A landscape with many valleys, sampled at points; each row gives a point and its height.
A ball rolls from a point to the lowest of its 3 nearest points, and stops where none of them is lower. Distance is the straight distance between rows; heights are no part of it.
J_133: [  6 -29 -11 -18   8  -8  36  12 -16  10 -12   8  -4  11 -21 -11  17 -34
 -14  26   0   1  38 -29   9  13  39 -42   4  31  23   4  26   1  23 -13
 -26   0 -55  12 -24]  height 32.8
J_745: [  2 -17   9  28  15   7  -9  -8  10  -1 -29  -4   3   4 -15  21   2 -24
  13  -9 -13  15 -10  20   6  -5   5   1  -5  27  -7  -4  -6 -10   3 -12
   5  14  28   1  -8]  height 24.3
J_755: [ 50 -14  20   0  47 -22  21  48  14   5 -12  17 -12 -13 -15 -25 -34 -12
 -18  18 -40   9  18  -9  -6  30  52  10  27  20  17 -11  -9  62  23  -7
  -4   2 -16 -35 -49]  height 22.0
J_4: [-29  -7 -30  -7   2  12 -61 -41   9 -10 -32 -25  34   1 -65 -21  29 -58
  18 -35 -27  -3 -12   2 -37   7 -39 -37  52  13  65 -17 -26  -3   9  -2
  19  -8  13  25   6]  height 39.6
J_17: [-15  23 -18  12   2  16 -28 -21 -21  -9  -1  -4  40  21  12  32  20  15
  13 -19  16 -34 -37  15   3 -46  19  15 -27  -3 -41   9  -8 -38 -23  -8
  24 -10  27  42  29]  height 31.1
J_88: [ 53  23   4  25  21  11  -5  -4  -3   3  -4  23  -9   9  32  22 -27  35
   0  12  14   7 -28  34 -17 -55  60  12 -44   4 -41  35  -9 -19  20   9
   2   5  -6   0  11]  height 46.0
J_289: [-94  -8  -1 -54 -15  24  68 -20 -31   9  -5 -35  22 -14  -6 -11  36 -29
  23  17  -7 -24  14  -8  -4 -15 -36 -10  20 -14  23   7  13 -28 -46   0
  14  -6  -1  13  -3]  height 37.4
J_868: [ -5 -33  11  24 -10 -11  11  34  34  -4   0  -1 -12 -20 -23  -6  11 -10
 -17   6   0   4  17 -19  18  47 -56  -7  22  -5   4 -48   4  26 -29 -15
  -6  -7  11 -32  -4]  height 24.2
J_472: [ -2 -18   8  -2  26  15  15   0 -12  23 -20   9 -22 -17 -37  10  -3 -47
  -2   7 -39  -8  19   4 -16   6  59 -37  44  49  19  13   8  15  18 -27
  -5  26 -33  -3 -56]  height 53.1
J_922: [ 31 -20   7   5  24 -10  15  32  17  -4  -9  21 -10   4 -31 -17   3 -12
 -40  19 -23  19  31 -18  -2  32  56 -21  -2  21   2  -4   1  42  19 -15
 -14  13 -35 -13 -26]  height 22.3
J_810: [-51   1  -8 -31   2  19  28 -23 -19  25  12 -23   2 -13   4   6  16   4
  28  32  24 -12  -9  21   3  12   9  -3  -4   3 -12   3  25 -40  16  27
   9  -5  -3  27   9]  height 39.0
J_145: [-12   5  10  12   9  22  -4 -19 -18  -5   0   6  -1  23   3  33   4   2
  23  -6  10 -23 -29  20  -6 -29   6   1 -17  33 -26  14   2 -29  13   4
  28  11  28  13   3]  height 5.8
J_53: [-13 -11 -15 -31   2 -23   7   8  12  14  32   0 -32  -8  23  -6 -21  11
   3   4  13   2  11 -13  13  39 -27  11 -21 -28  -9 -12  15   9   5  33
  -6 -13   9 -21   7]  height 39.8
J_954: [ -3 -23 -24 -21  11 -31  21  13   7  -4  35  -8 -34 -15  24  -9  -2  -4
  23   5 -12   0  19 -37  41  63 -27 -11   6 -43  16 -17  22  32 -19  26
  -3 -14   6 -42 -19]  height 41.7
J_732: [-39 -50 -19 -38  13   6  35  35  -2 -11  21 -22 -48 -21   9  -1  17 -17
  24  13 -25 -30  36 -28  19  71  -6 -44  20 -21  37  15  23  16   4  18
 -19  18 -28 -26 -27]  height 66.7
J_900: [-34 -27   4 -17  13  16  35  20   9  -7  10 -35 -28 -21  -1  10  -7  -8
  16   1 -35  -7  23 -10  18  34 -31 -14  50   2   8  -5  24  16 -20  12
  17  26   7 -32 -29]  height 41.9
J_784: [-12 -10   0  -8  -9 -22  22   6  -8   6 -21  -2  28   8 -29 -12  19 -26
  -7  25  -2   9  14 -11   8   2  18 -13   8  20  22 -10  25 -21   7 -18
 -15  -8 -25  26   2]  height 24.8
J_166: [-15  29   7 -12 -18  -2  29   2  -1  18  13  -3  33   9  13 -13  -4  14
  -6  36  32   6   3 -12  20  19 -28  28 -35 -29 -22 -18  11 -30  20  16
   1 -15  -9   8  32]  height 64.9
J_976: [ 26   8  -9 -12   2   3  -5 -39 -13   9 -26  -1  31  13 -33   9  12 -31
   8  14  -3   6  -9  13 -24 -18  46 -15 -13  28  -8  19   6 -20  37 -15
 -20   3  -1  44 -13]  height 22.7
J_740: [ 41  60  21  71 -25  10 -47   4   1 -64  10  23  11   7  21  12   5  44
 -36 -19  22  10 -24  -2  11 -80  15   4 -27 -26 -20  26 -30   9 -40 -49
 -13 -22  20  32  10]  height 41.2
J_427: [ -6  24  -7   1   8  13 -19 -46  -9   1 -26  -1  39  42 -12   3  20 -24
  11 -15  19  -9 -31  32 -10 -52  42  -3 -27  11 -15  23 -14 -40  24 -12
  -9 -19  15  56   7]  height 17.4
J_923: [-39 -45 -10 -13  -5  19  29   1  -9  18  -5 -18 -22 -12 -20  14  25 -25
  28  35 -17 -22  25 -25  13  13 -31 -43  57   0  39  12  21  -4 -15  -6
   7  16 -27 -29 -22]  height 45.5
J_280: [-22  13   1  -2  18  16  17 -34 -38  18   2   4  -3  30  27  25   0   5
  18  -3  24 -29 -26  47  -5 -28  39   7 -33  -3 -32  27  10 -55  29  13
   8 -11   8  32  11]  height 25.8
J_387: [-12 -20 -25 -29   0 -13  24   9  -7  -1  32  -1 -28 -11  20  -6 -35  19
  16   6  27   9  14 -12   1  44   5  16 -18 -31  13  -6  34   1  20  26
 -11 -14 -16 -26  10]  height 44.4
J_207: [ -5  21  15  14 -14  17  -4  -8 -16   2  36  13  -3  17  62  17 -21  45
  -3 -22  22  -5 -43  27   4 -17  -7  26 -43 -55 -29  26  -8 -15 -37  24
  24  -3  -3 -12  28]  height 42.5
J_249: [ 21  18  23  46 -17   3 -46  15  15 -18  -2  19   6  12 -13   3   8  16
 -13 -25   1   0 -29  15  -5 -28 -13  26 -14  -5 -18 -29 -28  -8 -26 -26
 -10 -10  24  12   5]  height 29.6
J_830: [ 54  -8  25  15  21 -29   7  40  10   3  -9  31  -7  -4 -26 -37 -17 -17
 -30  21 -37   6  39 -34  13  41  40  -6  31  16  17 -22  -8  61  12 -20
 -11   5 -31 -21 -37]  height 19.4
J_603: [ 25  -8  -1  19  38  10  -9   5   2  10  15  19 -23   4  28   7 -21  32
  -1  -7  -1  14 -28  28  17  21   0  37 -26  -7 -32  18 -25  14 -19  36
  23  15  17 -22   4]  height 28.8
J_631: [-55 -20 -18 -46   9  21  50  14 -23  -5  13 -29 -31 -29  -1   1  38 -32
  28  43   0 -30  26 -28  22  28 -11 -50  33   3  49  28  13  13  -6  -2
  -4   4 -34  -2 -30]  height 56.7
J_163: [ 30 -22  15  18 -31 -34   8  36  49   4   9   9  -6  -8 -24 -16  18 -24
 -31  27 -11  13  24 -20   7  30 -19  -7  26 -12  21 -61  -2  27 -17 -31
 -28 -15 -16   3   1]  height 16.4
J_468: [-63  -6 -20  -8 -10   3   4 -27  -6  -4 -37 -30  25 -13 -40   2  41 -30
  19 -14 -16  -9  10  -1  -5 -19 -36 -15  37  11  26  -4   4 -31 -27 -18
   4  -7  21  18   0]  height 35.6
J_185: [ 11 -16   6  21  -4 -22 -27   5  28  -8 -23   2  25 -17 -41  -7  17 -52
 -11 -23 -33  -8   3  15 -13  10 -13 -21  54  39  32 -34  -7  22  -5 -33
 -20   3  12   0 -25]  height 28.9
J_770: [-35 -14 -13 -35  22  38  39   7 -16   9   3 -47 -61 -24  -3  21   6  -6
  32 -10 -19 -36  31  27   3  14  -1 -28  76  33  23  40  -2  28 -12  15
  34  50 -21 -46 -42]  height 50.4
J_16: [-53   4   4 -30 -21  -3  30 -19  -6  12  -8 -24  65   4 -15   4  29  -8
  -7  -5  43 -37  -9  -7   3 -11 -49   7  -5  -2 -13  -1   9 -43  -7   1
  -7 -15  32  32  21]  height 25.3
J_762: [  7 -17  -2   5   5   1  26   6  -3  16 -12  13   2   3 -22   5  -9   3
   3  19 -26   2  31 -12  -1  33  22  -5   9  17  10  -8   9   3  24   3
  -3   2 -17 -13 -21]  height 24.9
J_611: [-12 -19 -16  -6  -1 -19 -43 -29  -2 -19 -30 -20  40  -1 -61 -10  26 -61
  10 -18 -27   0  14   9 -30  18 -23 -41  28  37  46 -10 -11   4   0 -15
   3  -7  -6  32 -14]  height 37.1
J_571: [-65 -15  15 -33 -18   8  34 -20 -14  -3 -22 -45  34  -2 -16   2  38 -23
  16   2   0 -31  10  -1  -8  -8 -56  -7   9  -5  -2  -9   7 -38 -40 -16
  10  -8  27 -11  10]  height 32.6
J_256: [  5 -16  -1   5 -26 -28 -11  24  17   4 -20  13  32 -10 -43 -24  18 -45
 -25   6 -18  13  32 -20  -6  16 -23 -35  35  30  16 -34   3  -5   1 -27
 -28  -7 -32  30  -6]  height 30.7
J_74: [-51 -15  -4 -12  -7   4 -32 -48 -10 -29 -13 -21  27   9  -8  24  21 -26
  14 -41  -3 -34 -25  11  -3 -27 -45  16  10  24  -3   4 -20 -24 -32 -21
  21  -2  51   9  24]  height 36.7
J_787: [  9  -4  -7  18 -27 -11   5  15  26   3  -7   9   1   7  -3  -3 -17  20
  -5  14  11  15  -8 -12  17   6 -32  26  -9  -5 -16 -35  -1 -15   0   1
  15  -5   1 -12  21]  height 46.4
J_752: [ 12  18 -40 -34  -7 -31 -29  10  13  -4  43  23 -48   1  70  -2 -40  47
  13 -19  23  38   4  -4   2  -1   9  18 -46 -34 -11   6   0 -13  14  32
 -13 -15 -18 -31  14]  height 50.8
J_993: [ 20  19  -6   6  -1   5 -47 -42  -1 -14 -21  -6  40  21 -28  -5  17 -29
 -15 -22   8  10 -26  21 -17 -50  24  -1 -13  21  11   2 -13 -25  16 -10
 -36 -19  12  57  19]  height 20.2
J_846: [-65   0  -5 -37 -33   3  28  -9 -23  -6 -29 -41  37 -15 -32 -24  48 -40
  12   9  -5 -26  20 -28   3 -24 -58 -31  17 -14  20  -1  14 -34 -44  -5
   1 -12  15  17  17]  height 36.4
J_363: [ 42  32  -3  54 -27  18 -46 -16  -2 -50 -12   9  33  24   6  18  17  14
 -24 -34  31  -2 -27  18   0 -46   8 -11 -34  -4  -3  15 -26  -8 -16 -41
 -22 -23  22  56  25]  height 30.5
J_778: [-28 -31   8  -4  -2   7  11  -8 -10   0 -14 -16  -9 -19 -37   3  28 -29
  18   6 -33 -13  15  -7   0   8 -10 -22  77  29  33   0  11  10 -22 -15
  11  23  -7 -14 -33]  height 41.4
J_435: [-52 -12 -27 -11 -13  -6  -8 -15 -20   1 -23 -22   8 -11 -44   0  37 -49
  13  -2 -30  -4  12   0 -17   0   4 -44  54  27  43  -2   7  -6   0 -25
  -5   0 -22  12 -28]  height 41.5
J_251: [-47 -27   3 -32   1   2  40  10 -10   6  10 -23 -11 -13  -1   8  -6  10
  38  21  -3 -22   1 -23   7  43 -40  -1   0 -33  -6 -19  19 -15   1  12
   9  -3   5 -16  15]  height 40.7
J_170: [-29 -11 -29 -38   7  10  33   4  -6  15  27  -4 -24  -3  19  -1 -16  10
   1  25  36  12   3 -22  21  24  44   5 -31 -13   6  16  27 -15  53  28
 -21 -16 -35   3  11]  height 36.6
J_980: [-24 -11 -17 -40  11  22  50   5 -17   4  -7 -11  -5   5 -15  -9  26 -15
  -4  43   5 -12  37 -19  15  20  30 -30 -16  16  14  25  32  -9  41  15
 -26   1 -45  21 -15]  height 19.5
J_561: [ 18   5   4  14  26  30 -10   2   4  11   9   8 -16   9  51   4 -38  21
   5   2   8   1 -33  26  -8   7  25  11 -25 -13 -15  25 -10 -14  32  42
   9  -1   7 -21  -5]  height 36.9
J_113: [ 10  12  -9 -28  -4 -16  -7   4  -2  -1  17  12 -37   7  47 -10 -36  41
  -6  12   6  33  16 -13   5   6   7  10 -32 -31  -7   9   9  -1  29  36
 -11 -11 -38 -13  13]  height 47.0
J_929: [ 27  -6  25  18 -14 -28 -23  19  38 -15 -29  11  19 -17 -40 -10   8 -35
 -38  -9 -29  24 -12   3  -5  11 -11 -16  15   7  25 -37 -17  25  -9 -36
 -28 -10 -10  10  -6]  height 24.1
J_213: [ 33  35  12   3 -10   2 -16 -15 -19  15  -4   8  16  27  24  -2   8  18
  -6  -3  29   8 -11   6 -28 -69  40  13 -30   3 -25  19  -2 -35  25 -11
 -19  -7 -11  37  23]  height 40.3
J_823: [ 26  32  17  62 -11  10 -31  16  -8 -26  31  27  -6  12  64  23  -7  60
  -5 -12  30   2 -30  -5  14 -25 -13  23 -55 -36 -30  11 -18   1 -34  -5
  29 -22  18   3  19]  height 35.9
J_517: [ 38  25   4  18  24  -7 -31   6   4   9  22  47 -24   2  63 -10 -51  54
 -13  -5  -2  11 -36  22   2 -14  16  23 -34 -41 -17  36 -12   8 -17  53
  17  -4  -4 -31   4]  height 21.3
J_530: [ 16  -8  -4  31  19  -9 -56 -27  18 -34 -30   9  31   3 -38   9  13 -39
  -9 -46  -4  -9 -21  25 -15 -20 -13   0   6  42   5 -16 -24   5  -9 -13
  -6   7  35  19 -17]  height 20.5
J_236: [-27 -17  -8 -11  -3  23  38  12  -6   1  -5  -9 -22 -20  -7   9  -3 -16
  14  21 -11 -11  14 -13  16  31   7 -16  26  12  14   4  24  -5  22   6
  13  19 -14  -8 -15]  height 35.1
J_216: [  9 -18  21  31   5  -6 -26   0  32  -4 -10   3   3  -9 -25  19  18 -27
 -16 -23 -15   3 -12  17   8   7 -15  13  29  39  -6 -25 -24  30 -25 -20
  19  33  38  -9  -1]  height 32.0
J_804: [  4 -27  18  -1  16 -20  23  32  19  -8  28 -27 -29 -35   7  -9  -6   1
  13 -11 -20   0  13 -12  19  63 -41   9  38 -14  18 -15   2  38 -35  17
  22  15  21 -52 -17]  height 38.0
J_94: [-56 -12  20  -3  -7   9  35  10  -3 -15 -16 -37  13 -21 -13  14  30   5
  15  -1   2 -30   2  -4  -2  12 -61 -18  15   6   9 -22   5 -11 -48  -8
  12  -5  46 -29  14]  height 37.2
J_378: [ 22 -33  12  13   6  -8  31  33  16   3   7  14 -18  -5 -17 -16   1 -12
  -4  27 -15   6  40 -38  14  60   7 -20  17   4  27 -17   6  38  23 -10
 -11  -7 -22 -27 -18]  height 32.5
J_677: [-20  19 -60 -69 -11 -23 -10   8  -5   6  23   9 -43 -16  67 -15 -29  32
  18 -13  34   3   5 -11   1  22  21  12 -49 -38 -11   8  40  -8  21  25
 -16 -10 -49 -30  33]  height 54.7
J_420: [ 82  23   7  17   5  -2  -1   3  14  10   5  38 -19  -3  47 -18 -47  50
 -35  35  -5  50  14 -14 -25 -31  38  17 -20  -7  -4  26 -17  32  31  -5
  -7   1  -8 -17   7]  height 15.2
J_733: [-20  -4 -11   3  20   7 -28 -36 -11  -6 -25 -16  12 -13 -50  -2  10 -39
  16 -27 -25 -15   1  23 -26 -13   2 -11  48  42  21 -12  -7   8   8 -31
   5  30   6  10 -20]  height 32.9
J_397: [-21  -8 -42 -60  -2 -46   8  13  34 -11  28  -4 -52 -22  26 -11  -9   9
  15  -5  10   7  27 -32  39  63   3 -14 -31 -40  24 -19  28  16  -1  24
 -21 -10 -22 -47 -15]  height 45.9
J_948: [-17 -17   1 -14  28  12   9  13  -7  21  10 -22 -25  -8  11  14 -41   0
   0   2 -16 -13  -7   7  17  27   9  11  -2  22   2  17  15   4   6  33
  20  27  13 -26 -21]  height 45.0
J_543: [ 24   2  -6 -14  -8 -11  29 -12 -12  11 -10  -3  22  12 -25 -16  17  -3
 -11  24  17  26   2  -7 -22 -21  41  -4 -15  32  -1  -5  12 -14  34  -3
 -10  -9 -36  30   3]  height 17.2
J_806: [-65  -2   0 -37  -1  19  30 -26 -35 -13 -14 -58   4 -13 -30  15  54 -33
  44 -21 -16 -19  29 -13  -3 -31 -42 -22  67  -3  27  -6  11 -25 -43  -3
  28  19   3 -28 -10]  height 30.4
J_640: [ -3  15  -1 -30 -12   6   8   2 -17  27  34  -3  -6  19  68 -13 -16  32
  14   0  47   5 -16  19  -9   1  -4  18 -40 -34 -37  27   9 -31  25  34
 -11 -14 -20   6  46]  height 45.7
J_560: [ 20  48   4 -31 -29  -2  -6  -3 -13  24  22  13  -4  -2  68 -12 -26  44
  15  -9  53  40  14 -19  -2  -4   2  30 -33 -31 -13   6   9 -14  21  15
 -11  -9 -27   7  46]  height 44.3
J_529: [ 16  33   1   9 -62 -14 -12  10  13  20  31  20  13   1  60 -19 -11  52
 -14  -7  51  10  13 -19  -3 -15 -62  32 -39 -61 -15  -2 -15 -11 -21  -8
  13 -35  -1   4  56]  height 16.9
J_30: [ 21   3  17  38  11  -5 -21  22  15   2  16  24 -20   0  11   5 -20  29
  -8  -6   0   5 -30  16  19  -4 -22  28 -26 -10 -34 -11 -17  13 -17  17
  27  11  24 -15  -3]  height 34.8
J_878: [ 39  25  13  27 -47 -11 -21  22  43  -6  -4  32  16   9 -24 -32  -1  25
 -32  15   1  34  20   1   0 -12 -27   9  -4  -9   2 -35  -9  24 -12 -34
 -22 -18  -7   9  23]  height 54.0
J_859: [  8 -19  -5  -2   0 -11  14  18   5  13  12   9 -23  -4   2  -1 -16  -5
  -5  13  -6   4  22 -13  25  37 -11   5   4 -21   4 -16  15  18   8   7
 -18  22   3 -14 -21]  height 33.2
J_766: [ 45  42  21  41 -52  -3 -19  -7   8 -17  19  19   7   2  32 -22  -1  48
 -42   4  22  34  14 -19 -12 -59 -27  26 -32 -27 -19   7 -24   8   3 -31
  -4 -25  -4  33  40]  height 21.9
J_597: [-16 -29  -7  -2   4  -1  29  14   4   8   5  -5  -7 -11  -8  -4  13 -20
   5  33   6   1  17 -24  10  46 -34 -16   9  -3  12 -45  17  11 -11 -11
  -1   5 -18  -5  -3]  height 31.9
J_58: [-36 -10 -16   1  -3 -13   0   4   3   4 -25 -21  18 -14 -44   2  42 -46
  -4  14 -17 -13   8 -14   4   8 -35 -40  49  26  30 -14   5  -5 -25 -30
   0   8   2  12 -13]  height 40.6
J_779: [-27 -16  -8 -10  12  11 -14 -22  -3   0 -19 -41   0 -21 -50  -1  31 -40
  18 -32 -29 -18  15  -8 -14 -12 -24 -42  70  39  26 -12  -9   6 -14  -6
  18  31  -7   2 -29]  height 37.3
J_276: [ 37  36  13  37   1   7 -28   2  -7 -11  25  31 -23   6  68  10 -20  67
  -1 -19   9  17 -29  10  10 -28   7  22 -51 -52 -26  29 -22   8 -22  22
  14   2   6  -8  17]  height 27.9
J_593: [-16  -4  -1  22  -6  -5 -43 -27  18 -27 -20 -13   8  -4 -40  19  28 -33
  13 -39 -13  -7 -14  14 -12  -1 -26 -13  30  32  27 -18 -12   5 -18  -5
   4  18  40  -1 -10]  height 26.9
J_633: [ 28 -10  15   6  12 -10   9   5   4   6 -29  13  13   1 -31  -6 -10 -15
 -27  19 -23  20   9  -3  -6  -2  50  -1  14  30  -6  -2   9  15  17 -16
  -7   3 -18   4 -28]  height 17.5
J_896: [ 52  29  11  58  16  12 -24   7  -1 -25  -6  47 -18   6  40  14 -15  55
 -22   2   6  17 -23   9  -8 -53  13  14 -22 -14 -34  25 -34  21 -21 -11
   3   8  15   7  16]  height 24.4
J_689: [  6   3   4  14 -21 -20 -39  -4  29 -28 -23  -3  46  14 -49 -16  20 -28
 -19 -25   8   9  -7   5  -7  -1 -25   2  -3  14  17 -19 -19  -3  -5 -17
 -20 -23  25  46  10]  height 29.4
J_278: [  4  27  -8 -24  -5  19  27  -8 -30  25  23  -9  18  12  40 -24 -19  31
   3  23  47   6   7  -3 -14 -33  25  18 -30 -19 -12  16  12 -23  42  22
 -13 -11 -36  29  28]  height 35.7
J_76: [  2  -7  18  30  -2  -9  11  11   8  -6  23   2   7  -1  21  11  -9  15
   7 -15  15 -21 -29   2   7   8 -36  32 -26 -27 -13 -27 -22  -6 -37  -1
  22  -9  31 -26  37]  height 44.5
J_131: [ 15   1 -10  -5  23  -2  -4  17  10   6  16   5 -26  16  35  -2 -50  29
  -2  23  -8  18 -16  10  10  21  44  10 -16 -10   3  15   2   8  21  44
  -5  -6  -9 -31   0]  height 42.3
J_797: [ 25 -12  12  25   9 -11   0  17  23   5   0  14 -13 -13 -23  -8 -10 -12
 -14  11 -39  19   2   5   6  16   9  11  14  25  -2 -32   0  34   0 -14
   0   5   5 -26  -8]  height 24.5
J_8: [ 15  -8  12  15  29  -2   2  36  11  12  19  13 -43 -15  13   5 -24  19
  -3  -7  -7   0  -5   0  22  40 -22  29  -1  -7 -16 -20  -1  42 -20  45
  24  28  24 -56 -11]  height 35.0
J_413: [ -2 -30  -2 -19  14  -4   5  56  12  20  22  -5 -54 -13   1  -6 -26   2
  17   6 -29  -7  15  -8  16  67  13   0  42   3   2   2   2  63 -13  34
   7  26   0 -60 -29]  height 33.7
J_223: [-19  -3  12 -19 -14   7  19   7 -28   3  15 -13  17  19  30  12  -9  23
   9  -2  37 -31 -21  11   4  20 -36  34 -37 -45 -20  -5   1 -24  -9  26
   8 -10  24   4  47]  height 55.9
J_893: [-38  -8  -7  -8 -10  -6  21  -9   4  -1 -10 -14  26  -1 -21  15   5 -19
   7  -5 -13 -13  -7  -3  11   0 -40 -16  12  18  -2  -5  16 -20  -3 -15
   7  -2  19   3  10]  height 41.8
J_259: [ 50  36  12  19 -37  -8  -7   1   5   7  12  41  -4   2  57 -23 -33  44
 -30  13  11  41  19 -19 -36 -39  26  19 -34 -30 -18  42  -1  26  25 -12
  -2 -11 -14  18  19]  height 9.5
J_266: [ 11 -33  -3 -24  24   5   6  37  -7   5  16   7 -29 -16   4  -8 -27  -6
  10  21 -20   1  21 -10  18  62  30 -12  17   0  13   3  11  26   8  24
  -8  19 -21 -44 -33]  height 34.9
J_590: [ 33  39 -18  28  15  11 -60 -53 -20 -42 -18 -13  49  31  -3  10  28 -18
   3 -21  17 -20 -40  15 -15 -44  26   4 -23  -8  23  25 -13 -25  12 -22
  -8 -24  32  70   2]  height 25.5
J_551: [ 51  11   2   5  41 -10 -16  -7   1  14 -33  11  -5   8 -23   7 -17  -2
  -9 -16 -22   5 -24  33 -42 -42  67   6  -7  40  -7  18  -7   2  31 -14
  -1   7  10  33 -23]  height 27.5
J_545: [ -8  18  12 -21 -54   1  19  -8  -9  14  16 -21  41  21   4   3   9   9
 -10  -8  57 -11  -3  -6   0 -29 -30  13 -26 -21 -21 -12   0 -43   3  -1
  -3 -23  -4  47  54]  height 12.1
J_222: [ 37  51  12  12 -57   5 -18 -16  -9  -5  18   2  55   8   8 -20   9  19
 -22  -8  42  19   5  -5  -5 -60   0   3 -42  -1 -18   2 -13 -21  -4 -23
 -27 -22  -9  53  34]  height 32.7
J_836: [-36 -22  -4 -26  28  16   5 -22 -18   6 -14 -18 -12 -14 -41  24  21 -37
  25 -13 -42   0  39  26 -12  -8  29 -29  76  36  18  16  12  16  -8 -17
  10  39 -26 -11 -47]  height 47.1
J_888: [ 24  -3   1  -5  -4 -15   8  27  28  20  13  12 -12   1   1  -2 -20  16
  -4  21  -1  15  24 -43  23  55 -17   6  -4 -33   1 -31  14  10   5  17
  -5 -19 -18 -31  13]  height 39.2
J_178: [ 36   4  -3 -13   4   3  17  14   7  13  -4   6 -11  -7   3 -25 -20  14
 -16  22  -2  27   0 -24 -16   1  39   6 -20  -2   1   4   3  14  56   6
 -27 -21 -23   5   2]  height 23.9
J_324: [ 21 -22  12   3  16  -6  -1  29   5   7   2   2 -27  -4 -32 -10 -29  -3
   9  -2 -35   8   6   9  -1  44  28   3  25  22  -4  -5   1  31  -6  11
  -2  32   5 -33 -30]  height 28.7
J_800: [-83 -12   3 -24  18  32  38 -34 -21  10   4 -28 -13  -3 -17  21  18 -14
  38  -8  -7 -30   9  13 -16   9 -15  -7  31   2  13   9   9 -24  -6   8
  37  16  12 -27 -31]  height 18.0
J_959: [ 53  14  27  49  15 -10 -49  19  35 -32 -22  37 -13   9 -32   2  -9   7
 -46 -36 -27  20 -16  18   3 -10  -2  21  -3  18  -6 -14 -26  54 -18 -27
  -5   8  41  -9 -22]  height 24.7
J_317: [ 76   2  21  33  16  -1 -22   1   5 -13 -19  24 -18  -1   2   5 -26  30
 -31   5 -19  33 -17  14 -24 -43  26  28 -16  10 -29  11 -25  36  16   7
  -2  -4  13   7 -18]  height 19.3
J_355: [ 41  -8  15  21  14 -26  -3  -8  25  -2 -21  19   2  11 -30  -3 -11 -16
 -31 -14 -35  17 -13  17   0  -7  38  18  23  25  -9  -7 -10  44  15 -12
  -4  13   2 -11 -28]  height 21.0
J_995: [-35 -18 -12  -4  28  28   3 -30 -20  12 -10 -22  10  -1  -5  17  -8 -10
  29  -3   1 -27  -7  16 -11  -8  27   3  14  20 -11  30  12 -22  23   7
  27  29  10 -23 -19]  height 28.3
J_200: [ 11  21  -4  28  15  14 -38 -24  -5 -18 -18  24  26  31   7  27  14   5
  -6 -34  -1  -3 -25  30 -13 -43  14  10 -23   9 -28  -1 -20  -8 -14 -20
   2   6  32  17   2]  height 14.5
J_853: [-36  22   4 -42 -23  11  44 -11 -32  39  19 -17  39  18  16 -16  13  14
   9  10  44 -33  -7  -6   3 -13   1  14 -21 -15 -26  14   3 -34  27  19
  -1 -24  -9  35  28]  height 25.7
J_54: [ -2  18  -5   8   3  -6 -39   3   8  -9  39   7 -39 -10  69  12 -41  49
   3 -20  16   8 -35  23  16  10 -21  29 -43 -58 -32  17  -3  -4 -24  52
  15 -11   2 -38  23]  height 30.1
J_13: [-19   2   1 -14  -7   3   9 -15  -9  12  -2   5  39  25 -13  10   6   4
  15   9  12 -10  -8   6   3 -22  -2   7 -18  17 -21  -5  -9 -33  15   5
  -3   5  13  43  22]  height 24.6
J_997: [  2  31  10  35 -36  12 -20 -14  -6 -19   6  -2  31  25  27   7   5  38
 -22 -11  34 -18 -28   5  16 -30 -19  24 -30 -10 -33  -6 -31 -18 -27 -20
  -8  -8  17  20  48]  height 45.2
J_668: [ 59  34   4  33  16   0 -13  -7 -18  14  14  48 -25  -3  69  -8 -41  42
 -16  10   4  28 -18  -6 -30 -52  43  12 -29 -24  -9  61 -13  14   7  20
  15   1  -6 -18   3]  height 16.5
J_98: [ -5  10  -7  15  21  15 -42 -33  -7 -14 -15   5  16  18 -25  20  17 -28
  21 -31   1 -26 -23  46  -8 -33  26   0   5  29 -16  19   1 -40  14 -14
  15  12  27  28 -11]  height 7.0

For each start below, name the point where the ball stops.
J_997 => J_145
J_207 => J_259
J_823 => J_259
J_689 => J_145
J_435 => J_530
J_778 => J_530
